A landscape with many valleys, sampled at points; each row gives a point and its height.
A ball rolls from a point to whichever of its 2 nearest points has the largest drop for the distance, and stops where none of them is lower. Distance is the straight distance between rows; heights are no part of it.
lazim: [ 39   3 -21  -1 -24   6  31  -1   6  10   7  -1 -28 -20 -36 -29  -3  -8
 -13 -30  16]  height 5.03
Velob: [ 12  -1  18 -20  40 -18  16  18  -2 -26   2  -6  43  22  10  12  -9 -14
  33  39 -14]  height 2.86
Togek: [-17  19  16  -8   7  -4 -15   5  -5 -17 -13   8   7 -11  15  18 -14  18
  29 -11   2]  height 5.70
duni: [  5  10  31  28 -10  11   1 -20 -13  16  32  -8 -52 -24  11  -4 -15  33
 -13 -21  27]  height 5.84
tavap: [-27  14  -8  -6   2  15 -19  27  22  -3   4  30  32   6 -24  -4   4 -32
 -10  -3 -12]  height 3.43
safu: [ 44 -18   1   7  21  -8  22 -10  -1  -1  -6 -18  13  32 -12 -20  14  10
 -15  23 -25]  height 3.64
Gazi: [ -5  -3 -12   8  24 -15  -1 -14   9  26  -8  -1  25  23   4  20  18  19
  27  33  -7]  height 6.13
ruf: [ 38 -18 -28 -36 -10  -7  16  19  -5 -38 -20  -9   6  -8   4  -3  -4 -27
  -1 -16   4]  height 2.28
zeles: [-21 -14  49 -28  22 -29 -17   8 -26 -50 -18 -20  14   1  38  -5   2   6
   4  29 -28]  height 3.29
Pim: [ 17  -7  -3   0   1 -18  23  21  24  19  21   4  -1 -15 -37  -4   5   6
  23  25  16]  height 3.98
Luvu: [ 33  -3  -8  -1 -15  -3  -5 -24 -24 -22 -19 -32 -39  -8  34 -33  -4  17
 -40 -24  21]  height 5.46
Fezuk: [-25  24 -26 -11 -23  32 -15  -6 -10  -4 -18  18   0   4  32  42 -18  -9
  10 -30   1]  height 0.76
sifis: [ 30  27  19  -6  12  15  19 -15 -33 -25  -4  -8  -7   1  27   8 -27   3
  19 -44  12]  height 2.42
satet: [ 27 -13 -40 -31   9 -39  11  25  18  -7 -31  10  23 -18 -11 -13  10   0
  17 -11  18]  height 1.55
sama: [ -2   8 -12  25   2  11   0 -42  -3  33 -17   0 -23   5   3 -20   5  28
 -26 -25   0]  height 3.23
kod: [-26  -2  19   3  30 -53 -13   3  19  14 -15   4  13 -11 -11 -14  31  47
  27  35   0]  height 4.64
Semot: [ 17   9  19   8 -17   1   6  -5 -11  -8  17 -13 -46 -23   1 -23  -9  15
 -11 -27  25]  height 5.91
Dolal: [  7  19 -16 -22 -16  31  -4  -3 -24 -26 -18  -2   8   9  29  33 -22 -17
   6 -35  -3]  height 1.22
rarom: [ 14 -22   6   1   0 -18  12  12  -4   5  29 -25 -15  -5   8  15   4  11
  27  46  15]  height 6.30
lemuf: [ 11  -3 -30 -16  20 -21  -1  20   8  -1   1  -2  47  18  -7   5  24 -42
   9  33  -3]  height 2.54
gazet: [ 34  -8  -1  -4 -12  18  24   7 -16 -12  29 -19 -10   6   7  24 -23 -13
  20   6   9]  height 6.05
Kaso: [-50  15 -21   8  -1  29 -14  10  33  24  -5  49  25  15 -30  -6   1 -33
 -20  -7 -20]  height 3.92
Namu: [-34 -10  -7  -2 -19  -1 -24  12  25  16  -2   8  -8 -20 -24 -16  26 -16
 -25  11  -3]  height 3.39
pel: [ -6 -22   2   3  24 -54  -5  -6  14  14  -8 -20   7   4   7 -13  40  39
  22  52   6]  height 3.84
vubo: [-12   0  32   5  18 -20 -11  11  15  -2  -2  13  13   1 -21 -17  17  20
   5  12 -12]  height 1.66
lufu: [ -7 -18  -3  17 -20  35  12  10   8  28  56   7 -12  -4 -27  28 -14 -27
  -4  15   7]  height 1.54
Lesil: [-15 -20  25  29   2  18  -4  -6   3  16  29   1  -1  13 -18  12   5   2
 -22  14 -18]  height 7.95
Vup: [ 27 -18   6 -25  12 -29  22  40  14 -20  18  -1  20  -3 -28 -13   8 -25
  18  31   5]  height 3.47
Nunob: [ -2  21  33  25  22  15 -16 -41 -23   3  -9  -3 -12   8  24 -12   2  36
 -22 -33  -3]  height 0.44
voz: [ 30  -2 -17   6  -2  14  20 -18   0  14 -11   1  -3  13 -21 -31   6  -7
 -24 -20 -16]  height 4.87
bure: [ -3  21  44   8  30  -2 -18 -32 -31 -18 -30 -12  -2   5  47  -6  -5  35
  -2 -26 -12]  height 1.76
vafum: [  6   2  26  -4 -16 -12 -21 -13 -22 -34 -19 -27 -41 -22  34 -31   4  24
 -34 -25  14]  height 5.09
Vin: [ 11 -15 -18 -13 -14 -22   8   1  -2  -2   2 -20  -9 -12  13  10   5  14
  25  18  23]  height 6.44
Tuf: [-33  -8 -42  12 -41  11 -13 -26  17  37 -25  -1 -45 -33  -1 -17   9  10
 -18 -19  10]  height 4.01
Fubor: [-21   9 -11   5 -11  23 -12 -19 -14  14  -4   3   3  16  31  48 -12   7
  14  -6  -4]  height 1.29
kal: [ 13 -20  -6  12   9  -4  10  -2  14  21   3  -1  20  22 -25 -11  25   4
 -11  34 -25]  height 4.07
Tuma: [  7  12   7 -10   4   7  -2   5  -3 -18  -7   3  10   5  -4  12  -7  -3
  10 -12 -10]  height 5.45
fut: [ 24  -6  -3  35  -2  19  25 -30 -14  26  21  -5 -18  19   0  12 -16  13
 -12  -2   3]  height 7.67
babek: [-14  -2   8  -7   1   5  -8  19  -4  -3  36 -11  14   3  14  32   0 -37
  16  32   4]  height 2.20
Revu: [ -7   3  23   1   6 -17 -21 -28 -26 -28 -27 -31 -14   4  51  -1   2  39
  -5  -6  -8]  height 2.51
Zem: [-53   9 -14  23  -5  37  -6 -12  13  28  -7  49  12  21  -6  18  -8 -30
 -31 -19 -25]  height 4.46
fus: [-26  28 -12 -22 -18  13 -24  32  15 -19 -13  41  22 -23 -17  -8 -18 -19
   4 -43   9]  height 6.52
Fad: [ 18   4   7  23   8   7  -7 -39 -20   6 -20 -22 -22  15  25 -29   8  34
 -42 -14   0]  height 1.92
roz: [ -5  28  -5   4  -2  29   3   5   4  -3  -6  38  15  10 -18   5 -20 -15
  -8 -40 -12]  height 7.13
vadiv: [  7   4  -9 -23  33  -3  -1  16  -5 -21  -8  -1  55  38   8  15   8 -32
  18  26 -17]  height 2.69
pugu: [  6  -3 -29 -12  16 -18   0 -17  -4   2 -41  -4  30  24  22  14  20  20
  20  16 -10]  height 6.31
bokad: [ 14   1   6  -5  23 -23  21  35  25  -1  26  13  25  -8 -31  -5 -10  -9
  40  29  13]  height 3.54
Sanup: [-12 -11 -11  16   9  -1   7  11  28  36  18  12  19  10 -40  -5  21 -18
  -5  34  -9]  height 4.51
Rud: [-53  -3   3   5  -4   2 -35  27  29  20  19  17  13 -10 -35 -19  28 -34
 -26  24  -5]  height 4.02
Vozup: [-12   2   3 -11  11 -10 -10  29  22  -5   8  19  22  -8 -29 -11   7 -13
   5   9   2]  height 2.95
Fiz: [-14   3   9   0 -17   6 -16   5   1  -4  -4   4 -17 -14 -20 -17  12  -3
 -24 -16 -10]  height 4.06
Lino: [-13   0   0  17 -24  22   4   7  14  31  27  12 -21 -15 -35   3  -7  -9
 -11  -8   4]  height 0.56
Zudag: [ 27   8  17 -12   1 -10  17  -1 -24 -29  -3 -15 -14 -14  21   3 -20  14
  23 -16  15]  height 1.89
Gosu: [ 28 -10   3   2 -23  20  13  -5 -23 -17  19 -31 -28   1  16   6 -15  -6
 -12  -4   5]  height 5.92
lagug: [ -3  -7  34 -27  36 -48  14  19  -9 -29   7 -12  25  -4  21   1 -11  -2
  39  47  -4]  height 3.08
Tez: [-26  14  -5  -1  27 -21 -21   3  15  14  -4  19  33   9   5  14   8  14
  37  21   4]  height 5.88
rup: [ 19  17  -9   9   1  36  28  -4  -1  12  10  26  11  24 -21  15 -22 -28
  -4 -30 -14]  height 7.31
zaf: [-42 -16 -28  14 -34  -3 -17 -11  25  47  -7  -6 -33 -31 -12 -14  23  13
 -13  12  14]  height 3.27
puru: [ 24  -7  -1  -5  -6  16  12   2  -6 -10  -1  -5  10  17 -15  -4   4 -21
 -21  -4 -22]  height 5.22
gizit: [-39  32   6 -17   3  12 -35  25   6 -30 -13  36  33  -9   6   3 -19 -10
  14 -27  -1]  height 6.29
revug: [ 12 -10 -31 -21  -2  -3  -8 -22 -12 -12 -50 -16  23  28  32   8  21  -1
  -6   4 -19]  height 6.45
pugi: [ 10 -22  23  47   6  29  13 -29 -11  24  42   1 -11  14 -16  14 -16  -3
 -27   7 -10]  height 7.82
siz: [-14  -8  33 -22   0 -17 -26  -2 -27 -54 -31 -28  -8  -2  45  -1   8  14
 -12   2 -18]  height 2.98
param: [ 15  -3  23 -25  17 -40  15  11 -13 -39 -10  -8   1 -22  21  -2 -19  22
  34  -3   9]  height 1.18
giv: [ 26 -16  20  -7  -4  -6  30  26  -6 -12  44 -16 -12  -5   3  21 -16 -16
  31  34  17]  height 6.17
lor: [ -7   6 -31  -6   3   1   0  19   8   6  24   1  32  11  -2  22   5 -45
  20  25   9]  height 2.38
zogem: [ 23  28  -5  -1   9  27  17 -16 -24  -9  -7  10  10  23  21  26 -26  -3
  13 -33  -7]  height 1.75
zak: [-16 -18   3   2 -19  24  -9  13  -6   9  45 -14 -12   0   2  35   0 -42
  -8  24   4]  height 1.99
tafu: [ 21 -12  -9 -28  15 -42  10  15   4 -30 -26  -7  11 -15   6  -8   2  20
  26  -7  11]  height 1.87
baf: [-14   2  36  -5 -13  -6 -23   3 -13 -27 -10  -8 -23 -19  12 -23   9  11
 -28 -19  -4]  height 4.63
Beza: [ 31 -14  14 -25  -7 -21  13  22  -9 -44 -11  -8  -5 -12  -4 -24   4 -14
 -13 -17   2]  height 2.71
tik: [ 42  -7   6   3 -26  -2  19   4   0 -14  17 -12 -39 -17 -18 -33  -2   0
 -27 -17  16]  height 5.47
gofeb: [-23   8   4   7  37 -35 -14  15  30  24   2  16  32   0 -24  -8  22  25
  33  37   3]  height 5.42
Resu: [ 24   2 -32   3 -18  18  14 -29  -6   9 -23 -11 -27  -6   5 -29  -3   0
 -27 -29   8]  height 4.30
ven: [ 26   1 -14   9  -8  -3  29   3  18  23  15   4 -13 -10 -38 -12  -3  11
  11  -9  15]  height 4.50
Loti: [ 31   3 -37 -30  -6  -8  13  19  10 -16 -18  16  15 -10 -14  -3 -10 -20
  16 -29  14]  height 1.98
Rozem: [ 24  -9   2  16 -19  13   1 -17 -21 -15   9 -34 -45   3  22 -18 -12   5
 -47  -7  10]  height 5.73
dabu: [ 15  -8  35  14  31 -12   9  -2   3  -7   1  -2  12  20 -18 -23  13  20
  -8  14 -31]  height 3.00
gar: [-34  -9 -22  32 -24  13  -5 -31   1  51   5  -1 -31  -8   8  19  -2  27
  -1   3  12]  height 4.88
sazu: [-15   3   7  30 -25   6  -6 -21   2  39  23  -9 -47 -26   6  11 -11  47
   3  -7  23]  height 5.39
tavu: [ 24  13  10  31  12  33  30 -22  -8  26  26  20  -1  18 -19  11 -23  -7
  -3 -19  -4]  height 7.48
faz: [-59  -5 -28  15 -23   9 -23  -4  23  51   5   2 -18 -20  -8   9  18 -16
 -10  14   8]  height 2.50
vedov: [-14   9  -5  29   1   2  -5 -31   0  39 -10   5 -11   5   8  13   1  40
   4  -5  -2]  height 4.24
ral: [-10   5  -8  -6  -2  31  -8 -13 -21  -2 -12   3  23  37  31  42  -5 -19
  -4  -1 -22]  height 1.67
mupi: [-19  14 -14 -11   1  36 -12   5  -5 -14 -12  25  41  39  13  26  -8 -41
 -15  -7 -33]  height 1.96
Balun: [-49  -9   2  28 -24  22 -17   1  15  45  35   8 -24 -22 -26  15   5  -9
 -19  11   6]  height 1.68
vogu: [ 36 -26  15 -19  -3 -19  24  26  -4 -34  15 -18  -4   2  -9 -13   6 -15
   1  21   5]  height 3.17
falal: [ -6  33 -16  -5 -12  14  -4  13  18  -2 -20  42   4 -15 -30 -21 -13 -10
  -6 -49   4]  height 6.82
nov: [ -3 -15  21  -9  32 -50   3   7   4  -6   3 -19  10   0  19   6  12  25
  42  55   5]  height 3.38
Muvog: [  1  -5 -42   2 -32   7 -10 -31   6  18 -40  -8 -40 -22  11 -35   2   5
 -31 -37   8]  height 4.67
fige: [-38  13  26 -21   5 -10 -30  31   5 -28  -5  14  11 -26   8   1 -13   1
  21  -7   6]  height 6.00

Call two points neighbours if one is among the 2 nearest of the other. Go from one point of each pair to the other, from neighbour to neighbour, staying as low as possible. Name the highest point that can't be avoided.
Resu and Nunob => Muvog
Nunob and param => Semot
satet and param => tafu
Lino and Nunob => zeles
vubo and Namu => Rud
Fezuk and satet => sifis

Where does a ball stop that starts at each point below?
fut => Resu
rarom => Namu
Gazi => Lino
Semot => satet
duni => Nunob
